The views of a scene show one set of named points, each view turned or mirrored, and shifted as a whole, with a little noise and some points left out.

Scene 1
View 1
J923: [-12  -2  -1   1  -4   0   1 -23  -6  -2   6 -20  -1  -6   0   5  16  11
 -10   4  -6   4   8  10 -16 -14   3   4   2  -3  -9  -5  -7  -5  15  -5
   4   4 -11   7   1  -5   1]
J327: [ -3   1   3  -7 -12   1   9 -21   0   2   9 -16  -1 -10  12  18  21   6
  -6  -1  -3  10   4   4 -14 -10  -3   8   4  -3  -4 -12  -8  -4   9  -1
   8  17  -8   8  -1  -7 -10]
J957: [ -3  -5   9 -13 -18  11  16 -12 -14   5  12 -20  -3 -16   7  -1 -10   3
 -14  10 -13  -1  15  12   5   3 -12   2  10   1  -7   4  -3   1  -2  -9
  -8   6  -2  -9   5   4 -24]
J814: [  2  -6  -4 -12 -15  10  11  -6  -2   6  15  -7   2  -8  17   8 -12  -2
  -6   3  12   3   5  -3  14   1  -8   6  -1   3  -1   0   9   5   3   1
  -2   4   5 -20  -9  -4 -27]
J534: [-11  -5  -2  -2  -8   5   4 -19  -9   1   7 -16   1  -8   0  -1   0   8
 -13   7  -8  -3  11  11  -8 -10  -1   2   3  -4 -10   0  -3  -4   9  -6
  -2   1  -6  -2   3  -1  -8]
J476: [  1  -4  -1 -12 -17   8  14  -9  -2   6  14  -8   1 -10  15  11  -6   1
  -8   2   4   2   7   1   5  -2  -9   7   1  -1  -3  -5   3   0   2   0
   0   9   3 -11  -3  -4 -27]
J905: [ -9   0   2  -2  -2   3   0 -19 -10  -2   9 -26  -4  -8   0   0  12   9
  -9   7  -2   8   8  10  -5  -6   2   2   4   4  -7   2  -4   1  17  -6
  -1  -1 -13   0  -3  -2   3]
J644: [-18  -2  -1   7   9   2 -13 -23 -18  -8   5 -34  -5  -4 -16 -15  12  15
 -13  13  -6   4  11  17  -9 -11  10  -4   3   5 -14  10  -5   1  25 -11
  -5 -16 -20   0  -1   1  22]
J703: [ -7  -2  -3  -3   0   6  -4 -13 -10  -2  12 -24  -4  -5   0  -4   3   7
  -8   9   8   9   7   6   7  -3   3   0   1   9  -6   8   5   7  18  -4
  -4  -9  -9 -13  -9  -2   3]
J775: [ -9  -3   9  -6 -10   7   8 -19 -17   1   8 -28  -4 -15  -2  -6   1  10
 -16  12 -19   0  16  17  -5  -2  -6   0  10   0 -11   4  -9  -2   5 -12
  -7   1 -11   0   7   5 -10]
J581: [ -4   3  11  -8  -6   4   7 -20 -11  -1  12 -33  -8 -14   4   5  17   9
  -8   8  -8  15  10  11  -4  -1  -4   4  11   7  -5   1  -9   3  11  -7
  -1   7 -15   3   0   1  -3]
J76: [-10  -7  -3  -2 -14   3   9 -20  -5   4   5  -7   4  -7   4   6   0   7
 -14   4  -8  -7  10   8 -13 -12  -3   5   1 -11  -9  -8  -4  -8   5  -5
   2   8  -1   3   5  -5 -16]
J353: [ -4  -1   1  -6 -11   3   8 -17  -2   2  10 -16  -1  -9  10  13  13   6
  -7   1  -1   7   6   4  -8  -8  -2   6   2  -2  -3  -8  -4  -2  10  -1
   4  11  -5   1  -2  -7 -12]
J820: [  8   2  -1 -13 -13   6  11  -8   4   4  19 -14  -4  -7  22  21  11  -1
   2  -2  19  20  -1  -9  11   1  -6   9  -1  10   4  -5   6   7  11   6
   5  11   0 -14 -16  -9 -18]
J316: [  5   4  11 -15 -12   7  12 -13  -6   2  18 -29  -8 -16  16  13  15   3
  -2   2   1  22   6   3   7   5  -8   6   9  12   2   0  -3   7   8  -2
   0  13  -9  -6  -8  -2 -14]
J217: [  0   5  12 -11  -6   5   7 -16  -9  -1  15 -35 -10 -14   9   7  18   7
  -4   6  -2  21   7   7   3   3  -4   4  10  13  -1   4  -5   6  12  -5
  -1   7 -14  -3  -6   0  -4]
J29: [-10 -10  -8  -4 -13   9   7 -11 -10   4   8  -5   5  -6   2  -5 -21   4
 -17   8  -3 -14  12   7   3  -6  -4   1  -1  -6 -10   2   6  -2   4  -5
  -7  -4   4 -15   2  -1 -21]
J491: [ -7  -7 -13  -1  -5   6  -2 -10  -4   1   9  -5   5   0   2  -1 -10   4
 -11   5  11  -5   6   1   4  -9   2   3  -6  -2  -7   1  10   1  13   0
  -1  -8   2 -15  -7  -7  -9]
J234: [  4   9  19 -12   1   7   1 -13 -15  -5  20 -53 -18 -16   6   1  24   7
   1  11   3  35   7   8  15  12  -2   1  15  26   0  14  -4  17  19  -7
  -5  -1 -23  -9 -12   3   9]
View 2
J217: [ -2   6  16   4  -7   4 -18   4  12 -11   4  11   4 -10  -5   3  -3 -14
   8  12  -5 -10  -1  -1   9  10   4  15  -7   5  -4  21   5   9   4  17
 -10  -8  -9  -1   8 -14  24]
J814: [ 12   8  -4  -3 -23 -15   0   4   7 -17   7  13 -10 -14  -9  14 -11   7
   9  -7   1 -14 -15 -11  15  19  -8  17  -6  10   1   8  21  -1  -6  13
  -8  -8  -7  21   0  -2  11]
J905: [ -8   2  -4   8  -5   3  -9   7   6  -7   1   6   3  -5   0   3   1 -18
   3   5   0  -3  -1  -6   5   5  -5   7 -10   7  -5  24   5   7   9  13
 -10   8  -4  -2   9 -12  16]
J234: [  0   3  35   7  -8  -3 -30   6  26 -13  11  13   2  -7  -3  -1  -4 -24
   7  19  -7  -6  11   2  10  14  14  23 -14  -3  -7  26   1  21  17  17
  -8  -9  -5  -2   6 -24  35]
J353: [ -3  10  -8   2  -6   6  -7   6  -2  -8   0   8   6 -12  -7   4  -1  -6
  10   3  -3 -13 -10  -6   6   5  -8   7  -2  15   0  15   7   1  -7  15
 -15  -4 -11   2   6  -7  11]
J957: [  5  -6   4   2 -20   6   3  -4   6 -14  -3  15  -9 -11  -4  16  -4  -1
   5   4   6  -7 -17  -5  20  20  -1   9  -6   2 -10  22  19  -9  -3  15
   2  -7 -11  -3  14   4  13]
J534: [ -6  -2 -13   7 -10   5   1   5   1  -8  -3   7  -1  -6   0   9   1 -11
   1   0   4  -4 -10  -8   9   7 -10   3  -8   8  -7  23  11  -2   3  13
  -6   8  -5  -2  11  -3   7]
J775: [ -5  -8   0   7 -12  12  -1   0   5 -10  -5  10  -3  -6   0  12   1 -12
   2   7   5  -3 -11  -4  15  12  -3   5  -9   2 -12  28  11  -4   3  14
  -1   2  -8 -11  16  -1  14]
J476: [  8   8  -6  -2 -17  -5   0   2   1 -14   2  12  -5 -14  -8  13  -8   6
   9  -4   1 -16 -17  -9  14  15  -8  12  -3  12   0  11  18  -4  -9  14
  -8  -9 -11  11   4   0   8]
J820: [  9  20   5  -4 -13 -15 -14   9   8 -15  11  11   2 -17 -12   5 -10   2
  14  -2  -7 -22  -7  -7   7  13  -4  21  -2  15   7   3  12  10  -8  15
 -18 -15 -10  23  -6 -13  17]
J327: [ -6  13  -8   2   0  12 -10   7  -5  -6  -3   6  12 -14  -8   2   0  -8
  11   5  -4 -16 -10  -4   2   2  -8   6   1  18   2  14   3   1  -9  17
 -18  -7 -14  -1   6  -8  11]
J316: [  4  10  17   0  -9   1 -17   3  10 -13   4  13   3 -16  -9   5  -6  -7
  12   9  -5 -16  -6  -1  11  14   4  18  -3   8  -1  15   9   7  -4  18
 -11 -17 -12   4   5 -11  22]
J923: [-10   3 -11   8  -2  11  -5   7   0  -5  -3   4   8  -6  -2   3   3 -15
   4   4   0  -6  -5  -5   3   1  -9   2  -7  12  -4  23   3   2   2  14
 -12   8  -7  -5  10  -8  10]
J644: [-16  -9  -8  17  -4   3  -8  11  12  -5   0   1   2   5   8   1   5 -32
  -6   6   3  10   7  -6   2  -1  -5   2 -20   1 -11  36   1  13  26  11
  -6  27   6  -9  12 -18  17]
J491: [  2   3 -21   5 -18 -16   6  10   5 -12   6   7  -8  -5  -2  11  -6  -4
   1 -12   3  -5  -9 -15   8   9 -14   8 -12  12  -1  15  17   4   6   9
 -10  12   2  18   0  -6   6]
J76: [ -5   2 -21   4  -8  10   6   3  -6  -6  -6   7   2 -10  -4  10   0  -3
   5  -3   3  -9 -16  -9   8   5 -14   0  -4  14  -4  18  12  -8  -6  13
  -9   5 -10  -1  10   2   3]
J29: [  4  -5 -18   4 -22  -7  12   3   2 -13  -1  10 -13  -6  -2  18  -5   0
  -1  -9   8  -3 -17 -14  16  15 -13   5 -10   7  -7  19  23  -7   1  10
  -1   8  -1   9   8   4   4]
View 3
J534: [-16  -2  -2   4  -1  17  15  -3  -9 -12   6   9  -5 -15  -6  11  -7 -12
  -3 -20   6   8 -11  -9   1  12  -5  -9   0   5   5   3  16  -4   5   9
   2   6  -4   9  -5   5   3]
J217: [  7   8  -5  -1  -1  13   5 -11   3  -8  19  18  -3  -7   2   5  -2 -14
  -8 -15   7   2  -7   9  14  11   4  -6  -7   8  -3   7   7 -18  -1  23
   1   2  -5   8 -18  17  12]
J234: [ 19  14 -12  -7  -8   9   8 -11  17 -11  30  21   1  -8   9   2  -5 -14
 -11  -6  11   8  -2  27  16  19   6  -3 -19   6  -4  12   3 -21   2  34
  -4   3  -6   9 -19  33  26]
J76: [-19  -4   2   7   4  18   9  -6 -16  -8   0   8  -7 -11  -8  11  -4 -11
  -2 -25   3   3 -14 -19   2   8  -3 -11   8   7   5   1  17  -5   1   3
   5   3  -3   8  -7  -5  -6]
J923: [-14   1  -4   5   1  18  16 -10 -11  -8  10   5  -2  -5  -5   8  -6  -5
 -12 -15  12  14 -12  -9   3  16  -2  -9   6  13  10   9  22  -6   1  15
  -1  -1  -8  10 -16   4   3]
J905: [ -8   3  -6   3  -1  15  16  -7  -3 -11  14   8  -2  -8  -1   8  -6  -8
  -9 -13  12  14 -10   1   3  17  -3  -7  -3   9   8   7  16  -8   3  17
  -2   2  -6  11 -12  11  11]
J820: [ 16   5   2  10  14   3 -10  -8   3   7  10  15  -7  12   6  -1  14 -14
  -2 -16   3  -2 -11   7  10   0   7  -5  -3   2   4 -11  -3 -19  -7  10
   9  -1  10   9  -4  -1  11]
J775: [-15   0  -2  -3  -7  19  14  -5  -5 -18   9  15  -5 -25  -7  14 -12 -15
  -1 -22   3   2  -8  -6   8  13  -3 -11  -4   5  -4   7  13  -9   7  14
   2  10  -8   7 -10  14   2]
J353: [ -4   1   1   6   6  14   3 -10  -9  -3   7  12  -5  -1  -3   6   1 -10
  -7 -20   6   2 -13  -7   8   7   2  -9   6   9   5   2  13 -12  -3  12
   4  -1  -3   7 -14  -1   0]
J476: [ -2  -2   5   7   7  10  -4  -4  -4  -3   2  14  -9  -7  -3   7   6 -18
   5 -24  -4  -6 -12  -6   7   0   1  -9   0  -1   0 -10   1 -12  -2   3
   9   6   7   8   1  -3   1]
J491: [-10  -5  -1  12   8   6  12   3  -3  -8   3   2  -6  -5   0   6   2 -14
   3 -13   6  14 -12  -5  -8  11  -6  -6  -5  -3  14 -10   9  -1   6  -1
   5   7   9  13  11  -3  12]
J814: [  5  -1   3   8   8   3  -4  -1   3  -3   4  13  -8  -3   2   4   9 -20
   9 -19  -3  -3 -10   2   4   1   1  -6  -7  -5   2 -15  -5 -13   0   3
  10   8  12  10   8   1  10]
J581: [ -2   6  -5  -2  -4  18  10 -11  -3 -10  16  17  -3 -11  -1   9  -7 -11
  -9 -19   8   4  -7   2  13  13   2  -9  -3  11  -2  11  13 -15   0  23
   0   2  -9   7 -20  16   7]
J327: [ -4   4   0   6   6  18   2 -14 -13   1   8  13  -3   3  -4   6   2  -7
 -11 -22   6   2 -13 -10  11   7   4  -9  10  14   5   5  15 -14  -7  15
   3  -4  -5   7 -21  -3  -3]
J703: [ -3   3  -7   4   1   7  15  -2   5 -12  14   6  -3  -8   3   6  -3 -12
  -3  -8  11  17  -8   8  -1  18  -4  -5 -12   1  10   0  10  -7   6  13
  -1   5   2  13   1  12  20]
J644: [-17   3 -13   1  -9  16  34  -4  -1 -21  19   1   2 -17  -1  10 -16  -6
 -13  -4  20  30  -7   4  -5  30  -9  -8  -8   9  15  15  26   1  11  20
  -9   3 -11  12 -10  20  20]
View 4
J775: [  2  14   9   3   3   5   8  15  -7   4  -6  11  -1  -5   2   9   3 -10
  -9  -1 -11  -9 -19  10   5 -14   5  -1   9  15  -1  13   7   2 -13   0
   3   4   7  17   2  -9   9]
J957: [  7   6  13   7   2   6  15  19  -9   5  -5  14   6  -7  -2   9   9 -19
  -1   0  -7  -4 -19   2   5  -9   7  -4  13  16 -13   8  13  -2 -13   3
  10   6   3  23  -8  -9  19]
J234: [  5  -5   2  -2 -19  25 -19   3 -10  -6  -1   1  19 -10   3  10  -6 -13
  -4 -22  -8 -16 -16  13  -4  -9   0 -12  22   7  29 -19  18   9   3   3
   6  -5  27  26  -5   6  -7]
J76: [  1  15  11   7  12  -3   8  32   4  -3 -12  11  -7  -4   6  -6   2  -4
  -4  10  -6   2  -6   3   7 -10  -4  -4   5  13 -14  16   0   3 -10   7
   1   5   2  11   6 -16  16]
J327: [  2  14  10  10   8  11  -6  36  11 -12 -10   0  -4 -12   8 -10   1  -4
   0   4  -2   2  -4   6   3 -11  -8  -7   9  12  -2   4   1  13  -1  19
   3   2  19  12   3 -12  10]
J29: [  0   3   9   1   6 -13  14  22  -8   3 -12  20   1   3   4  -2   0  -9
  -4   8  -5   2  -4  -6   7  -3   1  -7   9  10 -18  10   5  -8 -13  -7
   2   4 -11  14   3 -14  19]
J703: [ -2  -3   2  -4  -7  -2  -6  12 -10  -4 -10  13   8   1   8  -1 -10  -5
  -6  -6  -5  -6  -2   2   1  -3  -4 -12  15   5   7  -6   8  -2  -2  -8
  -1  -3   4  15   5  -4   2]
J353: [  2   9  10   7   5   8  -3  32   6  -9 -10   4  -1  -9   8  -8   0  -5
   0   4  -3   2  -4   3   3  -8  -7  -9  11  11  -4   2   4   8  -2  13
   3   2  12  13   2 -11  12]
J581: [  3  11   8   5  -1  15  -5  18  -1  -5  -5   2   2 -10   4   4   0  -8
  -6  -6  -9  -9 -15  12   2 -14  -1  -5  12  13  10   2   8   9  -5   9
   4   1  20  19   1  -5   2]
J476: [  6  -1  14   9   2   3   6  32  -1  -5 -10  12   8  -8   3  -6   6 -16
   6   5   0   5  -5  -8   3  -1  -2 -12  15  12 -20  -1  10  -1  -4   9
   9   4   2  18  -7 -12  23]
J923: [ -4  17   5   2   7   3  -5  24   4  -8 -11   5  -8  -4   9  -6  -6   3
  -9   2  -7  -3  -5  11   5 -12  -7  -3   6  10   5  10  -2   8  -5   5
  -4   0  11   9  11 -11   2]
J316: [  7   1  10   8  -5  18  -8  25   1 -10  -6   2  12 -12   4  -2   2 -14
   5  -6  -2  -3  -9   2  -1  -6  -4 -12  18  11   2 -10  13   9   1  15
   9   1  20  21  -7  -5  11]
J814: [  7 -11  12   6  -3  -1   5  30  -5  -5 -10  16  14  -5   4  -7   4 -18
   9   3   3   6  -1 -13   2   4  -3 -16  18   9 -20  -9  13  -5  -2   4
  10   2  -3  19  -8  -9  24]
J491: [ -1  -4   5  -3   0 -13   2  23  -6  -5 -14  19   4   4   9 -10  -7  -5
  -2   4  -1   4   6  -8   4   3  -6 -14  13   6 -11  -1   3  -8  -5  -8
  -1   0  -9  11   6 -11  13]
J644: [ -9  14  -4 -10  -2  -4  -7   1 -10   0  -9  11  -6   6  10   5 -17   8
 -21  -8 -14 -14  -8  17   4 -14  -2  -2   7   6  24   9   0   2  -9 -15
 -11  -4   6   9  19  -4 -13]
J534: [ -1  12   7   2   5  -3   5  21  -3  -1 -10  12  -4  -1   6   0  -2  -4
  -8   4  -8  -3  -8   5   7 -10  -1  -4   8  11  -4  12   2   2 -10   0
   0   2   2  13   6 -12  10]

Which points are out of place in each view (at most two, in the order of its rows)? Write - if all are in place.
view 1 => J775
view 2 => J923
view 3 => J814
view 4 => J29, J316
